Points on a hilly landscape, in no order, each with its height.
From any point a ball rolls to the lowest of the 5 points nearest to it. It stops when none of these is lower. Distance is the straight distance between rows; heights are no part of it.
z732 h=491: 139 142 111 119 144 71 115 170 131 143 136 126 142 191 104 172 125 167
 135 234 125 135 96
z393 h=386: 119 98 118 117 103 163 101 144 152 168 95 88 172 102 147 131 154 114 144
 141 65 152 134
z197 h=694: 152 149 115 139 162 62 135 166 127 101 147 133 105 187 125 165 110 154
 135 216 154 128 110
z384 h=541: 107 170 176 125 129 142 173 131 118 118 175 149 105 165 124 149 121 159
 160 114 180 117 132
z632 h=508: 143 143 161 131 145 70 167 146 126 173 150 131 110 228 107 152 151 147
 144 192 179 119 121
z264 h=326: 77 107 97 89 111 206 117 127 120 165 114 105 144 133 125 99 149 133 127
 78 69 113 178
z908 h=359: 88 106 104 117 106 211 105 146 165 176 78 101 205 106 112 104 171 100
 124 113 48 136 166
z491 h=303: 177 141 157 185 157 85 160 135 133 102 155 156 83 137 128 165 98 119 151
 118 176 148 147
z433 h=461: 130 154 157 154 155 123 146 141 118 82 159 150 89 111 136 135 106 130
 127 125 187 133 125
z5 h=343: 150 155 157 161 149 101 162 137 118 106 159 147 92 131 134 158 111 135
 143 137 182 143 128
z932 h=525: 141 115 146 169 144 142 151 74 131 99 117 161 115 90 122 78 115 78 69 76
 161 111 134
z80 h=291: 91 125 136 97 111 192 142 92 107 139 128 114 120 113 129 91 117 126 111
 60 126 106 170
z143 h=563: 164 106 115 158 154 87 130 105 132 105 121 151 114 91 145 124 115 73 110
 106 136 126 122
z210 h=907: 103 137 134 106 120 160 114 122 113 126 137 120 131 110 138 108 118 148
 122 114 143 117 101
z57 h=641: 146 149 81 133 176 66 93 192 132 97 133 131 125 181 109 177 94 145 112
 241 108 128 95
z829 h=456: 162 103 111 127 122 93 120 132 129 143 103 120 128 112 159 150 151 123
 156 127 104 153 121
z976 h=670: 102 138 151 117 116 161 154 118 118 132 154 133 101 137 134 132 125 164
 153 90 149 107 145
z868 h=500: 72 152 118 82 100 198 83 135 123 143 120 119 160 140 110 110 127 162 153
 150 107 125 105
z177 h=856: 85 157 142 103 115 193 125 117 101 113 140 128 127 118 137 91 114 154
 111 114 157 114 108
z150 h=647: 148 100 118 152 133 101 118 110 128 112 102 152 135 94 146 102 135 71 85
 106 121 118 101
z598 h=581: 84 149 119 80 95 208 74 136 136 130 109 98 188 112 100 94 123 146 118
 158 100 127 82
z506 h=646: 152 102 97 130 126 93 82 146 142 120 94 116 168 91 131 120 130 84 87 151
 90 132 89
z454 h=497: 165 118 94 124 136 72 86 167 138 120 106 111 146 128 138 159 123 117 128
 187 107 153 95
z701 h=634: 149 86 116 131 113 109 140 100 129 160 105 120 122 110 162 148 148 118
 145 101 99 137 150
z588 h=640: 166 142 98 127 146 63 115 164 129 128 132 121 116 176 140 171 126 151
 136 194 130 145 96
z188 h=345: 90 110 110 105 107 197 116 120 142 169 92 103 179 110 114 87 150 123 100
 92 69 123 151
z900 h=566: 128 89 120 123 114 141 130 94 123 151 112 116 144 89 151 105 151 110 107
 100 98 139 136
z240 h=344: 132 133 118 107 119 102 113 147 128 138 139 116 140 156 127 159 136 169
 155 198 125 140 98
z121 h=548: 70 154 128 95 107 193 126 108 104 130 143 115 111 129 129 94 118 153 129
 92 132 104 142
z83 h=593: 152 155 191 158 159 96 184 142 142 161 163 129 96 218 94 151 142 122 160
 175 215 125 147
z664 h=472: 104 137 155 138 127 199 164 70 119 103 121 152 113 90 104 61 96 117 70
 51 152 105 157
z801 h=570: 169 102 107 132 135 69 100 144 131 123 110 125 117 111 155 148 132 104
 125 135 112 151 102
z386 h=382: 121 98 128 138 103 142 137 91 132 124 95 141 158 95 114 56 146 95 51 92
 104 109 124
z952 h=436: 142 143 170 158 134 123 164 125 127 112 174 141 91 133 137 156 121 142
 155 101 181 131 142
z101 h=573: 123 113 136 113 106 127 150 112 123 155 135 108 113 127 141 148 151 145
 156 92 110 122 142
z990 h=323: 180 160 129 172 177 59 150 155 133 91 153 153 78 153 130 164 105 109 146
 144 162 142 140
z919 h=391: 103 132 160 122 126 193 160 82 121 121 135 131 99 110 111 93 107 127 120
 45 144 110 177
z234 h=607: 182 120 130 152 142 61 134 128 129 117 127 139 99 144 153 154 121 115
 152 121 143 145 128
z566 h=605: 175 113 80 136 152 63 84 142 141 98 95 134 137 109 134 132 109 58 95 155
 115 125 97
z891 h=397: 56 149 108 82 86 191 99 128 129 156 146 132 148 175 116 135 139 169 180
 132 103 122 132
z995 h=507: 123 120 114 113 112 129 115 126 128 142 119 103 141 112 146 144 147 138
 146 146 100 135 117
z633 h=597: 119 131 117 113 123 140 78 158 140 115 111 115 177 101 123 130 115 122
 105 177 113 131 70
z120 h=506: 162 119 150 177 157 106 136 103 142 92 131 163 92 86 137 119 112 82 114
 93 168 135 145
z866 h=473: 131 89 145 132 127 144 153 77 129 133 129 128 103 98 140 115 122 101 126
 67 118 112 175
z878 h=619: 108 171 153 133 148 136 158 142 108 96 154 153 91 121 138 131 114 156
 138 140 178 120 106
z27 h=443: 162 161 126 157 167 81 141 163 123 85 150 148 95 132 135 161 99 122 130
 144 170 145 124
z753 h=407: 113 110 151 134 122 172 165 82 121 124 132 129 97 104 127 111 117 122
 128 53 126 111 169
z840 h=734: 127 113 131 121 119 133 132 113 123 123 123 115 123 91 145 113 129 117
 115 111 125 116 118
z498 h=533: 115 162 166 155 151 157 149 133 112 88 160 146 85 102 125 117 98 142 140
 102 189 123 139
z914 h=515: 185 102 138 163 149 74 141 95 141 119 124 148 87 119 158 146 114 95 153
 101 139 139 141
z991 h=498: 131 116 121 132 109 146 99 128 130 111 93 124 182 98 108 81 140 102 68
 130 110 116 85
z374 h=582: 151 143 86 126 162 65 86 173 129 92 124 124 135 122 131 155 100 119 110
 193 132 133 85
z268 h=659: 106 161 122 113 134 99 126 148 118 116 159 135 127 151 124 162 126 171
 142 192 149 126 90
z19 h=220: 176 108 111 126 116 63 117 137 132 154 114 110 141 148 159 158 149 135
 163 137 99 164 121
z590 h=675: 103 140 128 100 126 158 85 148 120 117 118 122 161 114 120 116 117 153
 119 177 131 131 74
z452 h=275: 101 130 118 99 104 147 93 151 140 140 128 111 164 131 116 147 136 167
 156 183 98 140 91
z91 h=633: 147 143 162 140 124 90 165 131 132 155 147 129 110 191 132 172 150 146
 158 131 169 127 139
z17 h=411: 109 134 124 105 98 145 120 139 121 150 133 117 136 142 141 137 143 154
 156 138 110 127 115
z299 h=708: 150 126 125 145 141 85 136 133 114 108 137 131 109 120 155 143 117 118
 136 127 151 135 117
z405 h=509: 141 138 130 120 136 61 138 156 119 161 141 130 134 221 111 163 144 163
 149 230 148 129 107
z671 h=668: 148 93 108 138 122 103 100 134 128 127 100 116 149 95 143 122 136 96 92
 129 96 120 99
z824 h=378: 122 124 115 141 83 175 124 115 148 137 56 125 213 116 58 50 160 126 56
 111 57 119 128
z218 h=404: 121 115 140 142 117 159 156 63 124 117 106 144 139 100 115 58 128 104 69
 73 127 97 144
z683 h=770: 76 150 118 90 106 191 97 124 120 125 119 112 156 113 117 88 128 156 112
 148 135 113 84
z965 h=645: 109 120 120 102 98 161 94 139 126 141 109 97 175 101 131 101 139 133 117
 137 106 135 102
z329 h=615: 158 119 140 155 128 92 149 106 119 121 141 130 99 123 149 164 124 137
 149 104 147 134 146
z344 h=586: 95 149 131 96 113 149 107 136 113 128 149 126 142 137 133 141 132 169
 153 164 130 122 94
z714 h=190: 59 146 129 87 104 203 137 111 115 153 163 137 99 172 122 118 116 175 157
 73 118 105 172
z674 h=544: 148 135 124 164 165 94 122 136 125 73 137 157 100 90 143 125 97 86 105
 121 163 130 108
z609 h=385: 66 134 107 87 101 195 115 130 115 158 142 119 123 147 125 110 130 158
 154 77 94 117 168
z527 h=358: 74 128 108 94 101 203 84 157 158 176 122 116 182 147 114 142 159 145 176
 147 63 144 138
z100 h=464: 184 133 138 196 182 84 130 120 141 76 136 169 72 100 119 148 90 69 149
 106 183 138 156
z390 h=390: 172 116 163 183 140 93 159 110 140 112 143 147 77 130 125 162 105 114
 169 92 169 135 157
z804 h=529: 167 137 95 146 174 67 101 142 127 97 131 138 125 115 145 136 103 83 98
 143 140 130 98
z203 h=547: 114 166 164 128 130 119 168 120 127 153 164 134 121 203 117 150 145 165
 168 139 175 113 127
z739 h=351: 123 143 142 112 126 93 139 137 121 155 147 122 130 200 116 160 153 167
 155 175 145 131 112
z186 h=624: 122 143 182 141 110 133 180 105 131 147 169 137 95 169 123 158 140 154
 176 91 174 110 152
z174 h=295: 183 156 144 188 173 57 157 154 131 104 151 158 77 171 116 165 108 109
 159 141 179 150 156
z774 h=364: 114 113 113 132 90 182 124 123 149 153 57 119 213 107 77 67 170 106 75
 111 53 128 145
z893 h=181: 112 141 123 91 106 115 114 155 132 163 136 116 157 178 117 165 150 175
 176 196 106 135 107
z111 h=70: 95 95 116 93 126 187 152 96 128 159 97 121 149 111 96 65 148 105 86 60
 79 112 211
z798 h=201: 124 136 126 125 141 110 106 150 123 96 141 124 133 114 149 131 105 138
 110 160 151 124 86
z339 h=414: 188 148 103 165 185 54 117 143 129 78 129 156 83 121 146 150 86 71 129
 130 166 131 129
z297 h=495: 166 98 153 160 142 102 156 92 131 107 139 149 91 109 145 140 116 107 142
 86 147 140 152
z185 h=639: 141 118 110 130 132 100 107 143 131 111 124 120 137 108 148 142 129 125
 112 146 129 135 93
z56 h=621: 105 131 127 107 109 181 112 117 126 130 102 111 161 98 124 83 127 132 92
 114 119 115 105
z327 h=319: 162 190 121 193 189 70 154 186 137 88 168 162 64 158 100 157 100 116 132
 174 188 139 159
z394 h=226: 105 104 122 116 112 177 151 80 130 137 91 126 157 101 109 53 145 112 65
 77 94 105 153
z444 h=218: 158 171 165 185 167 87 162 157 135 101 169 159 83 156 107 161 111 132
 154 142 203 145 160
z200 h=628: 160 94 102 131 116 101 90 134 143 132 106 113 153 97 147 125 140 91 110
 146 97 152 101
z672 h=494: 113 140 132 108 118 121 93 146 118 122 128 111 163 117 131 137 123 148
 127 171 126 135 85
z953 h=398: 89 112 118 101 100 193 127 108 125 158 115 102 147 94 122 78 144 133 100
 85 93 113 142
z907 h=690: 126 121 138 148 140 142 135 105 117 100 132 133 119 91 141 101 117 118
 101 93 153 118 123
z31 h=147: 95 104 120 96 114 185 155 100 123 155 112 126 129 117 120 86 134 127 96
 55 89 109 195
z232 h=606: 143 103 121 129 124 104 127 117 121 129 127 121 114 126 159 153 142 127
 139 124 118 142 120
z841 h=590: 134 131 150 132 128 130 146 122 117 120 155 127 104 124 145 146 123 140
 144 111 143 119 126
z511 h=558: 137 125 114 110 127 118 90 164 135 130 114 109 163 118 135 150 117 136
 125 183 117 139 85
z519 h=259: 106 88 115 104 106 171 141 104 124 165 111 104 137 108 139 111 149 115
 125 79 77 126 186
z682 h=298: 106 101 127 105 109 165 143 91 113 142 120 118 135 99 129 94 131 119 107
 82 100 109 162
z434 h=141: 100 80 132 101 131 182 162 88 128 153 113 124 113 114 106 85 126 103 107
 44 87 104 230
z748 h=327: 152 128 123 105 115 84 110 159 144 166 122 117 158 199 106 173 155 165
 161 232 105 152 95
z675 h=399: 122 83 129 122 119 150 149 89 127 154 113 113 123 103 149 122 152 114
 133 79 91 123 177
z839 h=405: 170 105 104 128 114 85 93 143 143 145 102 110 153 134 141 161 157 136
 160 163 90 168 111
z248 h=346: 67 130 105 80 97 183 105 141 129 167 133 116 148 142 121 124 146 155 161
 99 82 130 151
z856 h=403: 132 92 99 134 90 136 108 118 148 152 81 103 178 89 117 93 164 93 90 128
 71 133 112
z351 h=264: 143 184 161 172 180 100 167 175 133 79 178 180 74 134 100 149 99 137 137
 171 196 144 151
z485 h=653: 93 153 138 96 112 153 131 137 109 134 156 126 130 158 137 143 125 169
 151 141 136 120 108

For each start below, name the point where the ball stops.
z701: z111
z891: z111
z908: z111
z976: z444
z150: z444
z329: z444

Call two points neighbours if one is among the 5 nearest of the other. Go from one point of each pair to the other, from neighbour to neighbour, staying as low as possible. Name the highest point that can't be avoided.
z893, z19: z995
z111, z893: z527
z798, z893: z672
z714, z111: z248
